Points on a hilly landscape, in no order, each with its height.
A ball rolls from a point to whichever of its 2 nearest points has the largest drop for the distance, and stops where none of them is lower. Distance is the straight distance between rows; heights are no part of it.
Q422 h=442: [141  71  67  85  89 162 126 133 137  85 104  91 109  95  99  70  66  99
  68 142 123]
Q386 h=480: [ 83 112  96 113 119  58  48  62  73  99  91 128 122  96  78 118  86 115
 130  83  87]
Q158 h=527: [ 86 119 109 122 108  72  66  82  54  86  91 122 121  97  91 121  76 119
 120 107 118]
Q428 h=491: [ 67 101  81  68 123  45 119  53 123 134  81  66 142 123  97 100 133  80
 110  60  60]
Q178 h=316: [ 62 118  94 131  97  97 107 107 115  94  88  92  86 101 125 132 108 110
 128  51  88]
Q743 h=742: [126  87  88 132  84 101  85 115  91  75 101 112  95 107 131 129  79 125
 126 104 154]
Q878 h=426: [ 78 113 124 114 111 104  92  92 118  82  79  98 100 113 107 131 113  96
  88 100  88]
Q512 h=601: [ 75 143 107  97 103 101 123 115 132 136 110  61 100 103 121 119 115  99
 115  67 107]
Q439 h=197: [102  88  47 156  76 116  80 101 115  77 148 137  89  76  88 126  82 124
 126  78  85]
Q940 h=446: [ 73 102 103 105 118  98  95 100  90 104 121 101  94  75  89 121 101 132
  86 104 105]
Q801 h=320: [ 60 110  97 104 107 102 102  77 112 126  98  83  91  90 104 101 146  81
  92  59  74]
Q435 h=326: [ 83 122  71 132  89  83  78  99 100  80 130 131 110  93  86 154  73 125
 104  92 101]
Q596 h=163: [ 69 118 126  80 114  76  84  96  99 133  70  85 125  77 101  79 114  72
 101  79  79]
Q806 h=328: [128  97 101  63 101 130  96 128  94  98  93 107  99 112  68  48  55  98
  84 134  99]
Q962 h=420: [119 107 125 111  92 123 101 122 142  92  78  90 105 105 131 115 108  86
  91 123 113]
Q103 h=667: [111 123 128  68 120  54 121  70 114 124  73  77 117 118  95  98 114  71
 106  80  59]
Q403 h=773: [148  91  90 112  86 108  95 123  77  85 107 101 106 118 129 110  70 121
 111 117 175]
Q894 h=81: [ 87 132 155  89 115  81 126  82  90 106  60  78 111 100 114 100  99  84
 133 101  87]
Q366 h=310: [ 69 104  80 156  90 115  81  79 117  83 118 126  94  74 103 139 108 104
 123  47  87]
Q879 h=125: [131  77 111  75 128  68  98  78  76  91  81 104 105 126  68  83  91 106
  83 118  87]
Q562 h=687: [121 103 103 108 105  97 102 123 130 103 114  82  86  86 156 124  89 109
 120  81 145]
Q565 h=186: [ 74 139 119 105 111  67 122  79  87 114  67  83 113 107 117 113 109  88
 120  80  83]
Q980 h=548: [ 88  79  66  88 115  75  93 103  63  79 102 111 100 136  62 105  87 134
  80 116  99]
Q793 h=213: [110 146 157  84 106 106 127  95 112 113  68  77 129  81 108  78  91  69
 120 106  65]
Q885 h=792: [167 117 118  68  88 132 122 131  82  83 106 115 112  95 111  48  34  84
 103 137 123]
Q916 h=229: [119  63  79  69 120  82  92  84  77  94  77 105 110 144  59  73  94  93
  64 129  83]
Q195 h=370: [ 52  88  82  97 119  67  92  67 103 122 105  89 106 100  86 108 139 102
 111  67  60]
Q697 h=633: [133  94 110  91 119 117  93 133 143 103 105  83  91  77 150  93  76 105
 119 117 149]
Q286 h=453: [ 53  79  59 114 107  88  76  76  91  80 135 130  89  98  78 121 129 115
  89  94  69]
Q326 h=404: [125 102 103  89  98 128  91 118  90 100 128  91 121 108  89 101  85 117
  60 128 130]
Q956 h=510: [134 113 155  78 101 112 101 134 101  88 102  95  97  98 117  58  71  93
 103  96 103]
Q930 h=312: [106  71  75  99 105 152  87 107  82  83 105  81 118 132  64  83  79 126
  76 102 139]
Q997 h=412: [ 59  85  74 100 109  77  81  84 112 113 124 108  79 111  76 117 140 109
 102  83  70]
Q307 h=227: [111  70  39 141  97 127 110  87  73  75 113 126  69 105  90 121  83 132
  95  96 118]
Q97 h=556: [164  93 119  87  62 136 117 130 151  85 103 102 125  70 107  77  82  88
  87 123  96]
Q38 h=306: [107  92  71 127 104 105 102  98  54  88 101 118  80  97  93 118  75 130
  99 102 126]
Q585 h=552: [ 81 115 100 113  87  86  85 114  83 130  98 101  94  77 123 116 110 105
 115  73 113]
Q639 h=468: [108  61  84  89  87 159 109 106 122  89 143 101  76 101  79  69 129  91
  66 115 105]
Q297 h=731: [ 87 155 155  85  91  92 110 107  83 109  99  87 114  98 153 100  91  74
 147 115 123]
Q638 h=484: [138 101 128  91  75 119 117 130 136 101  90 101 102  95 109  99  94  83
  85 133  90]
Q339 h=284: [ 91 127 140  85 115  80  83 110  71 120  96  84 117  81 111  85 107  96
  96  90  87]
Q409 h=481: [139 110 107  86 106 102 105 112  40 103  92 107 102 116  98  76  74 103
  84 142 126]
Q586 h=573: [ 91  96 120  79  85 112 125 113 147 112 107  86  82  80  92  79 112  75
  85 101  69]
Q471 h=377: [ 90  78  72 115 100 140  69 100  92  84 114 100  93 113  78  93  97 128
  83  94 135]
Q791 h=710: [117 117 154  72 117  62  97  79 105  95  77  92 118 112  94  77  96  65
  99  91  76]
Q620 h=335: [ 87  98 105 115 104  54 107  60  89  99  72 104  85 111  89 136 102 101
 124  89  95]
Q120 h=607: [150 122 152  74  84 108 104 139 115  78 108  94 120 101 145  67  77  83
 131 123 122]
Q603 h=721: [ 83  80  95 112 111 112  82  67 105  89 116 108 102 104  83 108 157  88
  69  96  80]
Q925 h=512: [ 93 105 100 100 102  61  79  98  78 129 108 103  80 105  96 104 117 105
  99  79  99]
Q191 h=347: [113 122 135 101  92 125 120 113 150 109  69  80  99  91 139 102 103  65
 107  91  97]
Q608 h=754: [150 114 142  66  82 114 112 107  71  90 105 113 115  93  85  51  46  87
 101 140 114]
Q449 h=253: [ 59 140 105 116 107  86 131  99  94 108  69  86 100  96 127 130  96  99
 133  63  96]
Q594 h=495: [ 85  80  68  84 128  50  72  75  70 102 104 124 112 119  63 115  92 123
  87 122  89]
Q144 h=419: [132 114 127  64  99 118 102 125 120  97 110 114 103  93  70  54  62  93
  82 127  77]
Q990 h=490: [ 99 108 128  88 113 113  90 105  96 113 115  90 108  88  84 100  90 112
  72 117 114]
Q90 h=98: [114  92  32 157  74 105  93  97  84  67 130 144  98  94  67 127  58 129
 119  93  90]
Q635 h=265: [100 114 113 109 105 106 104  95 109 124 102  87  81  80 117  97 126  86
  81  74  83]
Q657 h=500: [ 92  68  87  92  95 143 111  91 116  98 121 110  61 112  75  81 140  83
  75 128  84]
Q391 h=698: [ 82  81 100 107  96 117  92 101 104  80 122 104  84  99 102 111 142  94
  55  92  93]
Q262 h=413: [ 42  89  47 106 102  46  93  57 103 126 101 105 120  85  84 124 129 102
 138  58  51]
Q836 h=280: [143 105 118  79  89 119 108 139 100  95 125  85 120 111 103  89  73 116
  87 135 138]
Q498 h=455: [ 78  70  73  79 127  67  78  69 100 114 110 116  81 121  63 102 119 110
  85 116  75]
Q910 h=650: [101 113 149  77 103  86 104  94  59  82  89 105 117 107  99  89  81  96
 114 147 126]
Q212 h=611: [ 90 104 110  73  86  97 143  83 143 129  90  78  91  78  87  77 135  58
  87  88  39]
Q943 h=670: [ 72 131  95 133  67  55  95 103  78  87  97 123 116  90 111 143  84 108
 146  81 105]
Q691 h=394: [ 70 122  88 111 111  67  96  91  90 102 124 110 104  88  85 148  95 130
 102 102  92]
Q452 h=185: [110 100 104 114 110 133 106 113 132 115 103  92  64  77 137  94 109  89
  94  93 105]
Q193 h=226: [112  79  67 115 107 138  92 120 118 101 119 107  58  92 133  96 112 102
  84 104 131]
Q167 h=460: [ 97  74 108 128  91 107  99 115  98  86  94  99  74  93 117 106 109 134
 122  85 114]
Q371 h=702: [115 149 154  73  77  91 114 122 101 111  81  98 107 101 138  78  82  54
 137 106 100]
Q197 h=336: [105  94 124  75 102  88  91  83 107 127  76 104 102  80  76  74 105  78
  81 121  77]
Q787 h=668: [140 130 136  83  76 105 102 144 129 115  98  84 108  87 155  74  87  69
 131 102 116]
Q760 h=534: [ 88  77 109  89  96 116 125  98 122 107  99 101  58  92  83  81 131  80
  83 107  71]
Q559 h=743: [ 73  63  98  84 123  94  88  65 110 101 123  96 112 108  71  90 165  93
  81 109  56]
Q764 h=620: [181  99  90  77  62 137 110 147 137  87 118 113 132  64 116  67  63  94
  92 133 104]
Q4 h=108: [152  94  83  67  87 136 107 133  92  84 113  83 114 138  97  66  50 105
  89 120 142]
Q36 h=459: [120  94 112  81  91  81  84 111  84 117  99 108  72 108  92  78  97  93
  81  99 111]
Q765 h=584: [ 94 115 141 103 106  86  87  85  48  83  98 110 123  98 101 109  80 116
 125 118 137]
Q318 h=452: [ 83  67  81 143  87 107  99  99  74  89  96 117  72  92  99 109 127 127
 109  86  95]
Q551 h=638: [ 97 111 114  74 109  75 138  77 131 127  76  76  87 110  91  97 122  72
  97  85  55]
Q360 h=590: [ 83 128 122 100  88  80  93 112  90 112 108 102  87  87 131 128  90  93
 113  87 136]
Q670 h=407: [113 118 143 101 108 106  85 134  80 103  97  90 106  94 121  78  95 113
 112  96 106]
Q22 h=709: [126 121 154  64  87  95 126 105  78  83  92 106 114 108  95  70  58  83
 117 163 102]
Q47 h=221: [123  84  84  87  94 140  99 127  85  98  89  87 109 136  68  64  64 117
  90 126 131]
Q966 h=603: [ 88  81  90 100  97  74  89  95  89  74 119 113  93 125  67 122  98 134
  69  97 114]
Q437 h=479: [ 80 100 110 121  95 124  85 105 123  93  86 100 103  97 125 135 120 101
  93 102 118]
Q581 h=444: [ 39  85  33  87 123  45 105  40 102 135  77  91 134 108 106 115 128  79
 129  47  62]
Q950 h=290: [ 96 138 130 101 101 119 132 102 130 125  61  73 116  91 114  93 106  68
 108  86  82]
Q198 h=410: [ 84  49  67 124  92 107  88  78  71  79  98 122  71 112  77  89 135 120
  93  92  95]
Q467 h=311: [126  74  81  98  93 138 108 129  98 102 103 101  70  95 111  66  99 102
  69 120 115]
Q375 h=643: [103 122 114 104 108 105 113 127 142 118 115  64  91  99 141 123 103 109
 135  73 122]
Q844 h=441: [ 64 116  82 122 106  52  78  68  86 101 109 124 115  75  78 135  92 110
 119  82  76]
Q524 h=364: [ 64 103  91 139 107 124  97  97 116  76 105 100  80  85 131 127 130 106
 105  56  87]
Q240 h=254: [ 76  81 113  77 122  65  83  80  95 131  66  93 117  88  94  80 126  82
  90 104  63]
Q111 h=383: [147  73  64  97  94 170 116 113 112  96 111  93  85 106  93  65  84  94
  69 126 116]
Q576 h=506: [156  68  70  85  96 138 111 148 135  86 100  93 101  87 136  77  71  95
  79 144 138]
Q952 h=262: [ 73 107  60 151  86  94  71  95 115  78 129 141  97  85  96 145  96 115
 119  76  82]
Q376 h=161: [106  83  52 137 107 130  95 102  97  85 131 121  55  93 121 126  95 120
  96  91 125]
Q687 h=427: [ 94  63  64 100  88 162  82 108 111  89 131 104  81 114  80  83 114 105
  68 110 132]
Q865 h=391: [120  97  92 104 100 104  87 114  66 104  90 112  81 118 100  99  80 104
  84 112 135]
Q33 h=570: [139  85  80 102 120 134 107 137 125  84 110  86  93  87 146  92  80 117
  99 133 144]
Q830 h=657: [102  80 100 101 102 107 112 110 100  71 114 101  78 118  97 107 104 118
  50 104 109]
Q864 h=567: [ 62 140  68 126  87  64 113  74  97 116  92  88 137 107  90 134 106  97
 141  29  83]
Q482 h=533: [ 51 130  78 100 105  64 121  64 113 136  82  68 136 116  83 122 125  88
 118  55  83]
Q57 h=305: [117  59  65  90  95 112  94  87  71 108  76 108  93 133  55  71 106  94
  65 136 105]
Q903 h=485: [ 36  90  49 124 111  80  94  59 100  85 122 123  97  83  83 134 136  98
 106  79  43]
Q960 h=250: [108  90 119  98 119  58 110  74  83  96  68 102 107 110  86 111 104 112
  99 119  88]
Q499 h=707: [ 98 102 101 138  75  85  88 114  74  77  98 117 111  89 120 138  86 122
 135  84 128]
Q306 h=566: [ 63 140  98  92  96  80 134  88 124 145  94  54 118 110  97 122 118  86
 115  66 100]
Q954 h=763: [ 74  76 103  77 112 100  95  66 120 120 110  86 100  99  85  68 171  61
  96  89  41]
Q108 h=365: [ 95  45  63 114  97 115  85  79  67  90  90 117  95 125  58  83 119 109
  75 113 108]
Q189 h=418: [128 112 143  71 100  92 112 100 101 110  88  98 106  80  75  63  85  88
  90 125  70]
Q426 h=634: [ 79 150 118 108  82  56  99 100  71  98 102 106 112 105 134 137  94  88
 135  76 117]
Q705 h=390: [111  59  96 119  93 129 106 116  93  93  82  95  75  97  97  77 110 117
  95 109 116]
Q682 h=349: [106 105 125 119 116  98  97  91  81  75  76 102 113 115 100 119 100 116
  92 106  99]

For each start below, name the point where the ball stops.
Q562: Q467
Q371: Q596
Q97: Q894
Q551: Q4
Q608: Q691

Call two points neighbours if one is among the 2 nearest of the other. Go from one point of each pair to the other, from neighbour to neighbour, staying as low as possible. Name the highest point that can't be avoided.
Q596 and Q865: Q990
Q452 and Q90: Q307
Q894 and Q879: Q620
Q376 and Q879: Q524
Q376 and Q452: Q193
Q4 and Q596: Q144
